Points, in no order, along strands that fork, close into loops and pass close to each other.
(in the rows, 128 means zero)
Points whose rows are less than 98.1 apart are linked; no others are. Some points are linked to none.
Q260: [123  92  83 146 170 130 139  81 157  79  98 155  66 140 139 101 177 116
  95 123 123]
Q612: [154 112 167 180 205 101 129 132 110 120 119 138  53 155 144  96 181 124
 142 122 108]
Q928: [132 100  90 131 153 131 164  46 147 133 101 127 125 104 188 127 149 109
  87 131 195]
Q935: [143 133 138 137 108 136 133 202 103 127 100  80 157 128 138 108  97 120
 144 146  45]
Q673: [112 160 121  70 126 115 143 153 181 144 104 110 176 178 118 136  55 108
 105 196  69]
Q354: [118 126 193 178 172 106 142 194 102 127 147 140  72 135 135 123 134 133
 134 114 129]
Q70: [157 107 124 139 144 143 128 126 103 157 101  97 154 112 116 149 171 105
 190  99  95]
Q122: [ 97 118  78  42  97  95 132 120 174 146 137 115 143 186 120 153  56 102
 115 149 125]
Q96: [125 100 165 188  98 138  86 172 111 125 163 161 170 112 147 145 119 143
 116 155 113]
Q689: [160 169 114 132 126  99  84 146 117 121  82  80 156 108 143 135 120 121
 212 153 117]
Q811: [186 160 128 165 124 122 136 182 108 127 147 105  88  92 154 130 107  95
 196 127 117]
Q806: [166 170 152 139  97 115 114 164 104 124 156 125 117  88 143 131  89 113
 183 150 149]
Q535: [164 133 125 186 113 166  84 169  94  86 147 125 110 112 121  99 128 152
 175 127  56]
Q802: [103 130 137 146  79  93  83 157 113 128 128 125 186 165 153 133 136 135
 123 196 100]
Q502: [133 152  78 115 124 142  82 112 143 104 133 115 120 129  95 138 130 126
 198 122 112]
Q911: [135  71 103 193  76 139 121 134  98  94 138 150 104 158 148  85 143 181
  73 127  98]
Q587: [ 97 114 103 141 135 132 118  78 161 109 137 158 145 109 161 126 127 144
  80 135 192]
Q63: [161  95 105 165 125 161 167 115 133 111 159 156  64 112 145 122 163 101
  93 108 115]
Q416: [108 145 128 127 122  93 120 123 117 112 128 136 100 159 119 106 157 159
 121 141 175]
Q668: [141  62  75 203 103 166 104 105 116 113 142 126 153 127 145 134 161 155
 104 104 100]
Q686: [128 125 134  52 106  95 127 113 137 183 141 104 179 135 132 174  62  92
 155 137 155]
Q528: [116 122 104  83 179 126 111  57 167  91 108 155  92 126 104 127 149 107
 142 117 133]
Q649: [143  90 120 143  95 148 104 129 117 103  98 158 147 152 127  67 123 151
  74 176  68]
Q426: [122 162 162  84 195 130 123 126 144 104  94 153 113  89 118 131 110 101
 177 108 102]
Q137: [159 196 138 125 103 173 108 135  95 117 121  99 162  74  92  99 118 150
 177 117 102]
Q763: [130 123 136 131 142 108 102 127 108 143 103 111 158 126 129 153 165 123
 181 131 135]
Q604: [106 106  83 165  79 126  77  99 141 130 131 134 211 140 153 150 133 152
  82 167 155]
Q361: [111 102 162 125 165 114 116 107 156 115 149 182 125  89 147 166 114  92
 115 130 170]
Q75: [ 82 129 113  53 129  75 143 148 160 138  99 113 123 180 130 145  88  99
 138 149 128]
Q596: [104 128 113 140 102 138 111 185 109 104 110  94 118 177 114 100 133 159
 141 130  56]
Q296: [112 123 120 163 105 171  88 181 143  90 181 163 116 118 101 136 105 128
 140 128  90]
Q518: [118 152 185  98 139 137 135 140  91 104  81 140 127 129 110  56 130 161
  99 157 108]
Q672: [139 183  74 130 105 135  79 150 135  80 115  90 123 120 110 103 104 142
 197 138  97]
Q102: [ 93 118 100  96 136 142 150 137 156 109 134 128  89 147  89 117 122 125
 107  97 128]
Q816: [136 152 196 129 158  84 121 180  88 118  82 119 125 125 158  96 130 128
 162 167 122]
Q141: [134 119 111  62 116 108 106 105 137 148 155 123 133 120 129 172  69  92
 184 118 144]
Q163: [143 103 151 153 169 123 118  64 107 146 113 134 156  85 160 147 187 123
 120 111 171]
Q431: [110 147 148 114 114 133 161 169 119 153 154 113 121 121  96 155 119 139
 141  76 144]
Q50: [174 100 124  96 128 164 186  87 142 174 140 130 142  82 122 156 107  79
 103 100 158]
Q230: [151 153  91 119 155 124 148  53 150 106 147 142  26 149 132 127 175 124
 109 100 168]
Q148: [ 95 123 110 129 128  93  98 146 151  79 123 183  79 160 125  98 123 121
 118 160 135]
Q651: [149  90  73 109 122 140 129  69 175 102 145 167  91 115 126 136 120  74
 114 131 134]
Q269: [150  93 138 188 108 108 140 133  77 132 135 126 116 143 153 108 167 168
 103 131 145]
Q644: [ 92  66 129 176 152 151  96 129 142 126 128 129 190 116 146 166 145 150
 103 111  96]
Q298: [124 148 101  72  83 107 155 190 152 122 131 104 100 150 140 122  40  92
 149 152 113]
Q560: [104 121 138  83 178 134 119  76 177  87 122 180 103 104 115 121 121 106
  93 131 147]
Q191: [142 120 115 112 123  53 147 120 123 141 108 131  86 166 156 121 146  95
 146 161 188]
Q506: [112 142 119  79 139 121  74 103 155 110  87 139 164 133 107 116 115 110
 156 175 116]
Q737: [173  53 119 161 157 157 165  95 132 161 101 120 169  93 160 128 146 100
  80 124 124]
Q734: [ 65 123 107 158 188 178 144  87 138  97 116 121 118 111 149 120 152 188
  78  66 152]
Q292: [110 181 122 124 170  97  76 112 143 112 161 130  80 144 100 148 118 149
 207  97 155]
Q210: [140  77 119 196 103 166 114 117  87 106 152 125 121 130 134 103 160 198
  99  89  96]
Q540: [159  92 133 174  79 125 125 154  79 135 130 116 141 144 144 116 150 145
 137 142 103]
Q809: [123 127 105 153 172 168 110  57 145  97 145 145  97 105 125 152 185 142
 111  84 137]
Q159: [100  90 115 158 121 139  94 116 140 149 132 111 227 139 145 164 139 158
  81 142 116]
Q794: [100  98 108 151 206 156 140  75 149 109 104 131 118 102 143 142 181 143
  97  72 124]
Q473: [122 122 169 141 160 167 131 118 132 111 157 175 112  80 118 132 143 126
  95  96 125]
Q687: [169 126 117  98 147 192 140 116 145 161  93 117 190 104  82 129 101  96
 140 122  64]
Q839: [138  90 110 128 132 146 185 110 107 165  88  77 157 133 122 122 173 133
  96  88 125]
Q304: [149 108  98 167 157 104 108  44 131 129 127 131 125 117 162 156 203 125
 135 120 186]
Q785: [ 95 152 144  99 121 137  93  72 134 120 140 150 163  98  96 135 131 166
 104 122 185]
Q891: [161 125 143  88 144 176 156  86 148 146 159 165 121  67 111 156  99  74
 118  96 128]
Q101: [ 76 137  99 127 118  78 118 150 138 112 121 113  99 202 122 125 157 158
 126 137 146]
Q713: [112 142 138 104 118 137 112 154 146 151 116 112 191 136 107 151 105 115
 138 153  91]
Q201: [104  93 130 129 144 132  80 131 146 119  96 139 177 144 126 123 143 130
 106 163  91]
Q576: [173  95 124 120 167 180 149  93 140 172  95 131 202  88  97 139 133 109
  99 116  92]
Q216: [ 99 150 131 154  98 132 133 190  94 111 150 100  95 179 100 100 138 181
 134 118 105]
Q656: [142  90 109 141 100  93 170 144 112 169 111  96 132 151 152 143 161 103
 131 130 155]
Q756: [ 93  85 144 199 134 141 128 136 124 137 160 143 161  91 194 166 129 143
  85 118 182]
Q942: [177 126 108 119 111 150 128  90 134 114 139 169 110 101 127 116 143  84
 122 155 130]
Q570: [ 97 131 155 137 114 180 130 144 125 113 155 148 152 110  87 111 118 166
  64 117 118]
Q717: [183 115  92 165  87 140 171 114 102 135 158 131  74 128 136 110 165 117
 116 115 143]
Q475: [152 134 112 109  77 172 162 171 152 141 160 137 125 122  92 120  53  96
 109 142 101]
Q53: [177 109  88 133  75 130 165  82 143 136 133 171 116 106 158  98 122  97
  64 167 172]
Q549: [131 138  76 101  82 168 135 126 172 141 133 121 177 161  77 123  91 141
  84 156 100]
Q774: [ 87 147 179 118 111 123 172 209 103 158 126  81 161 150 136 133 116 132
 111 129  69]
Q413: [116 127 131 114 137 171 112 151 161 100 130 162 137 113  90 105  94 118
 110 146  86]
Q621: [ 95 153 164 146 146 117 108 209 113 143 128  92 150 130 125 170 121 128
 192  98  89]
Q136: [160 157 131  70 128 103 120  64 134 114 129 158  85 114 124 120 128 104
 155 149 180]
Q165: [ 94 182 188 101 148 148 131 149 126 109 143 163 109 104  91 106 110 158
 122 108 139]
Q742: [151 122 121 112 131 178 144 156 167 147 137 151 165 115  86 127  61 106
 101 165  81]
Q29: [144 100 111 116 135 103 144 148 149 130 150 139  73 126 145 163 102  60
 182 122 132]
Q538: [139  89  88  97 136 132 138 112 163 134  94 121 140 137 114 132 134  81
 133 136 111]
Q61: [139 148 100 106 122 175 108 147 153 125 106 107 177 115  87 122  87 113
 158 139  59]
Q363: [142 131 138 129 144 167 142 109 106 154 119 116 156 100  93 144 172 130
 157  58 111]
Q343: [152 149  90 101 152 148  82  63 152  95 129 145  93 116  98 138 160 109
 185 118 114]
Q442: [129 103 135 161 201 141 115  83 115  89  96 141  88 143 119 104 199 161
 112  97  89]
Q757: [ 95 123  90 137  92  90  71 142 159  89 114 186 131 166 137 101 123 129
 104 190 119]
Q679: [ 95 159 125  88 149 140 127  55 139 128 140 134 134 108  96 152 142 165
 119  68 194]
Q846: [146 141 150 190 196 130 136 159 116 126 153 122  44 161 118 111 161 127
 163  81  93]
Q550: [136 185 169  72 175 156 128  90 135 112 121 165 100  84  95 117 138 121
 154  88 124]
Q60: [114 110 177 133 120 102 176 152  77 168 101  90 155 147 155 116 160 151
  84 129 148]
Q237: [102 163 141  70 125 145 151 140 175 156 139 131 179 158  86 139  55 136
  65 173  93]
Q200: [102 121 132 160 105  89 109 182 122 133 144 122 129 166 142 158 141 130
 156 143 140]
Q888: [123 132 113 113  98 109 162  92 118 151 172 116 105 124 126 155 128 148
 114  94 218]
Q981: [103 164 128  42 135 100 130 128 133 117 136 122  96 137 112 136  67 129
 175 105 144]
Q138: [113  95 123 136 163 104 105 129 143  77  87 175  91 161 133  78 156 116
 107 168 103]
Q669: [134 162 148  79 160  94  91 106 140 101  84 138 133 109 139 115  96  93
 184 172 141]
Q393: [ 89 105 143 148 122 178 157 148 127 135 141 115 169 125 123 118 114 186
  29  98  90]
Q786: [ 76  99 155 123 188 120 147 107 168 135 117 149 144  88 160 163 118 113
  84 102 179]
Q133: [ 83 127 202 137 158 132 100 165 123 135 127 159 190  97 124 151 121 137
 116 128 102]
Q897: [ 88 181 150 106 142  87 113 148 127 135 147 114 104 164 100 144 121 164
 180 103 167]
Q650: [120  94 108 154 134 146 156 126 154 125 164 144  96 107 134 160 136 113
 103  84 147]
Q735: [147  74 123 121 112 142 165 122  87 151  75  77 155 161 126  93 160 148
  98 123  76]
Q12: [180 120 108 122  69 158 169 146 135 134 169 152 100  99 130 118  84  73
 124 143 124]
Q883: [163 155 156 122 129 164 137 141 114 149 151 132 138  63 118 151 107  95
 188  89 112]
Q193: [186 156 156  98 116 136 130 101 111 121  85 145 138  90 129  73 123 104
 129 191 132]
Q5: [169 152 162 154 195 102 146  96 138 140 154 152  21 145 159 142 174  94
 115 115 161]
Q100: [158 139 142 154  64 134 106 164  68 126 114 105 158 147 147  90 122 160
 138 170  77]
Q188: [101 121 135 167 154 104  94 194 135 128 143 116 108 148 130 168 129 112
 197 118 113]
Q202: [ 90 111 131 128 118 109 102 140 146 134 178 137 134 127 118 193 107 124
 155 102 158]
Q187: [115 151 109 126  83  97  60 157 152 105 118 153 166 156 149 118 102 115
 145 207  99]
Q766: [ 99 147 143  98 139 105  64  88 137 113 114 149 171 124 106 136 143 146
 147 156 158]
Q873: [166  98  96 115 117 146 142 144 140 148  87 107 165 146 121 115 118  87
 130 160  70]
Q667: [158 111  63 152  79 131 123  70 105 128 120 118 145 141 123 103 185 156
 115 133 159]
Q225: [128 129 108 109 107 110 139 160 164 153 104 110 189 186 141 128  92  96
 101 210  49]
Q465: [162 109 175 173 118 159 112 154  70 104 114 113 124 121 123  97 123 174
 165 109  42]
Q501: [135 126 131 154 170 118 136 188 130 135 131 107  89 125 132 156 123  94
 206  88  93]
Q636: [162 192 132  78 122 127 119 126 123 120 155 109 111  69 126 144  53 109
 200  95 137]
Q640: [179 184 166 157 184 105 133 122 127 140 166 131  29 140 142 130 144 100
 173 119 144]
Q79: [146 168 139  51 126 129 152  82 130 134 100 130 123 107  98 102 124 121
 141 138 162]
Q457: [125 153 111 136 156 102  89 141 118  93  86 121  94 169 123  77 151 139
 178 157 106]
Q319: [105 172 154 157 144 139  61 186 120  88 133 124 150  96 119 130 103 142
 186 133  85]
Q530: [130 109 125 144  88 114 108 159 145 162 133 113 217 168 151 152 116 115
 107 198  68]
Q692: [ 61 111 132 161 136 135 124 119 146 145 151 115 189 103 180 177 116 164
  85 112 188]
Q224: [188 162 105  88 109 123 111 110 137 115 122 118 121  85 141 135  66  80
 197 140 135]
Q976: [161 105 103 138 117 106 106  53 135 134 126 154 156  97 149 147 159 106
 131 156 189]
Q504: [125 156 179 113 100 123 170 188  87 180 108  75 174 122 132 138 119 131
 137 116 113]
Q865: [ 79 123 164 143 131 118 141 212 104 147 132  91 153 153 128 158 143 148
 136  98  75]
Q366: [ 68  98 126 168 107 162 148 131 126 122 126 103 181 151 172 113 111 203
  28 127 107]
Q493: [112 133 169  97 151 139 137 132 123 136  97 142 154 113 105 102 127 127
 108 136 121]
Q95: [166 132 130 166 206 112 139  70 129 130 127 130  46 150 155 128 209 119
 113  98 141]
Q253: [ 88 108  83  94  96 123 152 134 187 141 139 123 147 172 122 144  84 125
  78 141 138]
Q710: [150 151 130 162 155 117  85 116 108 129 141 125 114 132 116 136 169 140
 190 124 144]
Q663: [141 160 137 141 112 177 110 149 130  99 198 165  86  88  99 142 101 117
 154 104 111]
Q445: [158 100  90 163 122  87 128 132 140 133 155 161  58 147 158 159 140  80
 162 123 150]
Q458: [120 112 144 134 180 128 121 120  99 108  76 114 114 147 105  91 176 163
 145 101  80]
Q638: [ 59 144 145  50 150 118 155 109 155 140 120 127 132 130  92 140 102 148
 101  83 165]
Q575: [147 123 122 152 186  94 122  62 116 136 105 115  95 150 140 124 205 138
 139 112 172]
Q869: [158 136 129 102 117 103 137 122 116 145 104 107 128 124 129 128 134  97
 181 142 151]
Q49: [103 158 142  85 149  82 153 174 136 130 130 103  75 150 134 139  76 112
 183 104 136]
Q556: [136 199 141 105 132 148  84 123 120 106 136 137 140  82 101 124 105 140
 188 131 133]
Q58: [126 134 195 155 136 144  90 164 104 121 149 163 157  81 123 134 114 125
 146 150 118]
Q864: [ 99 180 163  94 144 140 127 183 147 148 100  92 195 121 115 141  67 124
 143 146  59]
Q258: [149 194 181 103 180  96 126 116 123 133 165 143  43 122 130 132 101 119
 179 106 162]
Q62: [136  96  58 137  97 133 149  90 172 130 116 165 132 131 157 105 100 114
  54 157 160]
Q929: [130 122  83 144  56 121  97 125 143 159 143 119 218 164 131 153 125 141
  94 177 103]
Q529: [140 174 137 100 130 157 120 139 137 110 188 146  77  79 107 151  61 107
 186  84 116]
Q775: [101 174 123 101  67 140 138 167 119 133 145  93 144 152 101 123 108 152
 132 142 114]
Q246: [118 102 108 145  73  93 145 155 126 162 134 119 158 154 168 149 129 120
  89 152 154]
Q182: [160  90 175 168 173  81 129 124  82 123  86 133  93 157 159  88 177 138
 141 143 115]
Q701: [104 112 127 108 164 154 156 138 144 146 108 125 139 115  95 150 147 114
 130  61  96]
Q346: [ 81 197 164  92 151 125 125 203 135 110  92  97 141 125 118 122  86 145
 155 113  68]
Q792: [139 136 134 117 171 107 125 124 138  97 108 151  66 135 135 114 137  93
 164 146 131]
Q568: [126 103  82 116 113 124 175  76 129 147  86  97 149 136 159 107 151 134
  72 133 195]
Q901: [162 133 140 159 167  76 111 139 123 127 117 131  74 140 163 128 152  92
 190 153 143]
Q444: [119 137 179 134 103 141 124 154 109 181 137 104 232 134 127 151 118 153
  94 168  78]
Q975: [ 55 101 140 134 160 133 159 135 160 127 159 144 120 104 154 167  96 138
  75  78 179]
Q10: [ 94 115 196 137 135 125  96 145 108 155 114 113 223 132 133 146 143 165
 107 138  82]
Q120: [127 134 147 108 126 140 167 108 136 117 156 171  85  96 129 106 113 119
  72 129 174]
Q144: [112 123 125 110 144 135 165  94 143 136 174 139  91 103 122 170 123 126
 119  62 182]
Q449: [142  89  97 179 179 113 136  72 111 106  95 111  86 158 152 101 202 160
 109  98 130]
Q516: [ 78 140 137 140 121 136 136 152 102 115 137 115 115 162  98  98 153 196
  83 109 126]
Q438: [175 175  89 165 120 109  64 151 126  90 119 102 122  99 147 125 112 118
 222 151 112]
Q104: [121 137  88  77  89  99 131 121 147 127  85 122 142 175 121  89 119 114
 111 195 120]
Q286: [166 120 148 143 104 158 139 198 115 148 122 109 166 109 139 113  71  95
 126 177  62]
Q277: [140 117  74  95  87 145 120  83 164 109 164 158 118 131 108 129  86 109
 118 138 150]
Q970: [166 139 104 180 170 121 129 113 131 132 151 119  42 167 122 122 180 113
 169  95 113]
Q374: [104 105 131  49 136  88 152  86 138 158 139 123 123 131 129 160  93 114
 134  97 189]
Q233: [ 92 150 135 112  76 125 139 193 142 117 156 129 119 159 111 120  83 134
 104 156 116]
Q64: [ 60 134 132 121 145 170 135 128 156  98 154 148 132 108 103 119 113 172
  54  94 147]
Q972: [164 140 132 121 166 115 177  67 135 141 154 133  28 127 149 157 167 103
 113  89 182]
Q973: [126  87 162 166 125 165 109 132  86 110 116 132 136 130 112 107 149 178
 114 102  61]
Q48: [133  82 139 161 114 144 151 107 106 155 106 107 191 119 171 107 126 166
  41 144 135]
Q211: [128 148 101 109 162  80 109 110 144  92  94 141  64 179 117  90 156 124
 170 147 145]
Q135: [167 153 147 162 146 148 157  80  88 131 152 131  79 105 128 120 190 154
  97  93 165]
Q821: [ 65 178 183  82 136 117 123 132 129 133 129 141 149 123  88 131 114 170
 117 101 163]
Q866: [145 105 117 109 110 113 136  74 132 171 123 127 176 106 139 162 123  96
 124 139 193]
Q490: [133 159 118 122 146 129 115 156 132 133 145  96 100 112 116 170  98 109
 226  72 114]
Q862: [128 145 123 132 115 116 115 152 125 143 185 114  94 131 110 182 106 124
 203  89 153]
Q655: [128  84 116 168 102 147 138 144 135 120 154 164 138 117 144 119 116 126
  66 145 132]
Q752: [133 119 111  79  93 119 142  99 133 178 136  96 179 132 109 171 110 115
 139 112 172]
Q71: [106 133 121  96  97 128 137 113 131 150 118 105 173 141 109 136 142 145
 102 132 154]
Q520: [ 99 141 104 107  91 152 132 128 153 130 123 117 175 168  95  99 116 171
  44 169  97]
Q284: [150 164 124 157 122 113  89 169  94  85  99 105 115 139 144  76 124 152
 173 162  79]
Q838: [169  88  85 158 112 129 161  67 122 121 101 149 120 119 184 102 168 107
  74 154 168]
Q853: [122 106  91 131 103 113 135  77 169 128 130 178 144 106 185 136  89 116
  62 165 208]
Q369: [ 89 116 146 143 136 107 152 127 102 150 118 103 143 134 145 133 168 174
  90 102 179]
Q377: [ 98 119 180 113 188 104 131 142 144 123 143 164  91 107 133 169 116 100
 145 100 151]
Q349: [ 73 109 117 139 108 126 147 150 137 116 136 119 127 158 134 119 132 160
  62 124 145]
Q836: [ 68 105  95 115 132 145 149 139 178 140 126 105 162 154 107 158 114 135
  79 100 112]
Q362: [115 128 177 122 124  90 135 188 111 115  99 134 125 149 154  94 113 116
 112 192 110]
Q545: [124 135 159 107 154  97 153  85 139 111 158 173  59 115 153 135 125 114
  93 129 198]
Q586: [106 166 166 123 139  72 149 200 112 142 119  92  94 161 141 132 112 124
 174 137 151]
Q487: [174 126 146 169 120 128 158  95  68 132 142 118  76 140 133  83 180 181
  99 111 146]
Q85: [ 83 164 122 115 135 122 102 203 152  87 109 102 129 147 120 125  93 126
 171 132  63]
Q359: [164 123  95 192 100  78 128 135 122 140 171 168  55 161 160 119 158 111
 139 141 170]
Q991: [138 143 126 121 102 125 100 169 138 111 138 145 122 113 135 123  80 103
 170 165 124]
Q798: [186 124 143 154 123 164 117 166 114 123 116 131 157  75 143 112  94  83
 156 160  75]
Q228: [122 156 124 107  74 111  99 118 120 122 146 140 131 135 112 121 124 142
 141 160 180]
Q842: [150  94 136 127 163 155 135 162 162 116 117 154 123  96 129 133  97  51
 149 142  69]
Q867: [153 136  86  88  63 125 123 150 153 131 148 134 130 134 128 133  51  88
 159 164 122]
Q741: [172 157 131  74 130 145 108  94 151 123 111 143 164  80 118 119  61  92
 165 165 114]
Q722: [169 153 121 147 100 166 131 147  89 115 137 116 117 104 110  90 132 137
 156 126  88]
Q896: [146 133 206 171 172  83 107 146  74 128 112 143 106 132 153  93 160 152
 147 159 139]
Q769: [ 65 146 115  99 129 103 119 174 148  99 112 109 105 188 107 125 120 136
 147 137 102]
Q21: [117 130 111 120 137 145 123 152 114 117  99 101 124 149  93 108 153 144
 158 113  85]
Q254: [165 154 137 162 115 128 105 184  82  99  85  64 144 106 150  90 108 153
 170 132  51]
Q812: [124 146 162 108 143 147 127 124 129 162 153 138 162  79 104 187 122 117
 179  53 137]
Q954: [160 112 145 103 115 140 192 123 106 183 121 110 155 102 119 134 134  95
 117 118 150]
Q957: [116 133 121  66 106  97 128  90 117 154 183 121 110 129 122 174  95 139
 153  85 205]
Q437: [205 135 136 125 107 177 126  93 100 108 118 154 122  86 123  76 142 104
 116 172 101]
Q904: [113 141 154 109 162 142 114  75 131 142 137 148 148  83 101 174 157 137
 147  72 162]
Q404: [ 73 129 102 155 125 190 134  91 148 137 154 119 197 101 161 149 104 177
  67 115 187]
Q198: [115 115 134 171  88 147  85 192 125 102 153 160 150 138 133 117 103 135
 116 167  76]
Q602: [151 195 108 102 103  89 101 100 114 128 142 104  96 148 117 120 116 141
 200 136 182]
Q654: [117 115  82  74 127  85 133 141 160 121 102 116  86 181 134 128 109  84
 169 139 132]
Q252: [123  87 119 157 145 115 122 146 129 113 118 138 120 143 144 121 165 117
 129 130 118]
Q306: [173  48 110 171 110 154 164 122  97 151 119 108 164 117 151 122 151 119
  96 115  92]
Q56: [158 126 120 131 158  58 114  92 134 145 128 135  81 157 155 146 156  91
 192 144 180]
Q116: [139  94 105 122 106 146 164 143 125 170  98  77 188 161 122 128 141 122
  97 142  71]
Q235: [110 112  80  84 120 123 172 155 156 125 103 104  89 173 100 117 120 101
 144 115 109]
Q859: [185 145 134 146 131 137 109 152  90 128  92  98 166  79 152 123 126 108
 194 141  91]
Q410: [144 112 113 124  95 145 126 116 136 132 101 143 180 166 122  81 108 163
  36 202  89]
Q99: [129  72 135 133 171 149 156 114 147 179  94 118 200 102 134 154 123 109
  80 122 117]
Q848: [ 91 100  92 133 156 134  97  80 153 101 106 137 154 124 129 121 162 146
 100 127 154]
Q73: [ 90 136 151 135 143 143  82 192 142 103 119 125 163 125 126 126 104 132
 152 148  50]
Q51: [142 143 132 144 161 143 130 114 118 135 146 125  99 118  97 151 168 132
 174  71 119]
Q840: [128 201 129  77 127  90 109 113 120 100 115 130  77 146 109  93 104 142
 172 146 174]
Q505: [135 137  86 165  95  72 118 118 115 131 127 153  86 181 147 109 166 145
 123 151 184]
Q19: [120  88 132 164  81 121 121 176  99 122 124 105 133 177 147 106 141 165
  99 137  63]
Q630: [145 133 111 120 145 153 181  78 119 114 124 127  78 115 120 101 177 141
  76  97 148]
Q827: [102 126  92 110  85 130 152 207 158 120 135 112 108 167 124 121  77  97
 125 146  81]
Q677: [ 98 122 153  76 181  93 132 107 145 135 131 137  99 130 120 170 120 118
 162  76 170]
Q34: [107 105 127 111 162 159 115 116 178 122 111 158 169 126 110 117 107 125
  68 158 108]
Q392: [118 110 167 153 104  76 140 178  73 150 110  91 131 180 157 121 155 161
 116 146 121]
Q544: [165 134  98 140  78 119 172  95 106 148 157 116  97 124 127 133 162 124
 127 112 196]
Q851: [123 154 137  96 154 143 174  94 124 131 122 127  90 122  88 114 160 148
 117  78 158]
Q450: [124 129  90 148 130  94 103  70 141 134 170 129  96 147 133 159 154 146
 152  96 207]
Q849: [ 94 114 132 144 141  84 106 120 148 123 174 145 101 137 146 179 125 139
 130 110 198]
Q197: [106  98 189 148 153 101 153 200 100 125 108 125 105 143 143 108 137 130
 112 135 110]
Q389: [158  99 165 135  79 115 136 119  70 149  92 112 174 136 151  83 148 158
  87 175 120]
Q481: [115 107 171 130 145 123 122 112 118 142 118 142 172  97 134 143 147 129
 105 133 161]
Q699: [132 160  97 114 106 106 107  80 116 137 152 108 105 152  91 139 159 162
 170 110 188]
Q57: [171 138 154 104 132 165 180 102 128 128 150 161  80  78 127 134 125  86
  95 113 134]
Q28: [177 132 127 107 101  85 152 129 117 133 123 147  91 122 158 113 119  74
 159 168 171]
Q364: [136 199 156 138 162 129  64 139 116  80 111 132 127  94 114  99 120 154
 188 144 110]
Q423: [121 100 111 120 122 122 186 126 128 169 117  84 144 123 132 162 155 106
 115  90 164]
Q557: [141 155 116  49  98 108 140  99 133 134  88 115 144 146 110  97  98 113
 140 173 149]
Q580: [130 119 163 138  76 137 148 160 105 173 144 113 191 122 131 134 118 137
  73 160 134]
Q121: [111 175 163 130 160 138 138 117 119 120 153 152  78 123  85 114 153 169
 127  77 149]
Q895: [158 106  60 169 124 129 130 105 130 125 143 118  74 150 119 143 187 119
 158  95 130]
Q170: [204 139 125 149 109 154 130 138 111 144 153 122 112  69 144 154 117  71
 198 119 114]
Q412: [134 152 166 121  97 148 124 159  90 124 112 117 159 129 113  80 115 159
 113 166  80]
Q293: [133 110 175 164 181 164 154  88 116 131 139 156 125  62 149 153 168 133
  83  68 131]
Q608: [149 114 125 132  65 117 145 145 127 175 155 128 175 121 144 157  86 105
 100 163 161]
Q953: [151 107 104 175  72 141  96 132 106  88 138 180 113 150 132  68 137 154
  97 163  88]
Q705: [161 151 143 105  83 133 120  97 109 143 122 144 163 104 116 101 123 132
 111 180 167]
Q352: [ 83 115 120 173 113 137 134 115 107 155 133  78 181 123 170 154 154 185
  88 103 185]
Q719: [158  78 149 158 104 114 152 108  81 140 106 127 150 119 170 107 159 143
  78 149 150]
Q577: [140 194 119 159 157 131  78 134 130 102 159 121  79 134 100 124 135 147
 207 105 122]
Q226: [108 142 146 131  88  66 144 198 105 153 131  91 121 170 153 134 133 124
 143 160 139]
Q223: [ 82  93  74 122 164 148 144 109 169  90 108 131  93 149 109 120 153 132
  99  93 110]
Q592: [145 131 101 115  54 100 139 136 102 152  92 105 164 169 143  99 138 124
 108 186 119]
Q128: [115  56  81 198 110 142  95 145 146 124 148 136 172 137 149 165 158 122
 122 116 100]
Q350: [109 139 102 102  56 147 163 157 140 170 161  86 163 155 106 155  99 138
  94 126 128]
Q513: [166  75 108 120 161 164 145 118 164 132 112 150 141 104 114 127 129  68
 111 130  83]
Q594: [145 191 183  92 186 112 127  81 124 118 134 166  57 100 119 124 141 117
 148 110 155]
Q870: [113 139 174 142 159 122 167 187 114 144 160 128  79 120 118 149 130 125
 148  73 141]
Q900: [149 125 152 162 174 165  94  80 120  97 144 179  98  86 132 140 185 124
 112 109 107]
Q738: [ 65 144 125 143 154 153 154 111 143 112 152 125 107 115 114 128 138 185
  79  58 173]
Q409: [108  72 111 192 104 172 148 109 103 136 117  93 185 137 203 124 116 188
  53 114 118]
Q400: [ 96 102 141 140 154 136  75  98 122 105  94 136 173 131 116 117 172 170
 115 129 108]
Q249: [125 121  86 101  88 179 135 110 171 139 158 137 157 124  81 141  85 135
  96 120 138]
Q950: [ 85 107 137 134 132 153 151 165 131 149 146 121 157 120 106 158 126 134
 104  86 116]

A fork is a point with three links, a tip a point with one. Leave the first point through the second and follow the links. Name the first fork or tip that comes.
Q228, Q705 | Q210
Q549, Q249 | Q416
Q970, Q846 | Q950
Q973, Q465 | Q85

How many points has the smallest loop of links through each point below? Write - if it is on no loop.
Q210 | 28
Q481 | 15
Q544 | 6
Q51 | 5
Q757 | -
Q198 | -
Q343 | -

A tip is a point with one link. Name the tips that can be reached along the links from each point below, in the order of the rows.
Q249 | Q29, Q237, Q138, Q306
Q79 | Q136, Q592
Q677 | Q975
Q197 | Q260, Q560, Q897, Q895
Q96 | Q545, Q842, Q741
Q806 | Q669, Q350
Q400 | Q12, Q568
Q490 | Q756, Q981, Q504, Q404, Q840
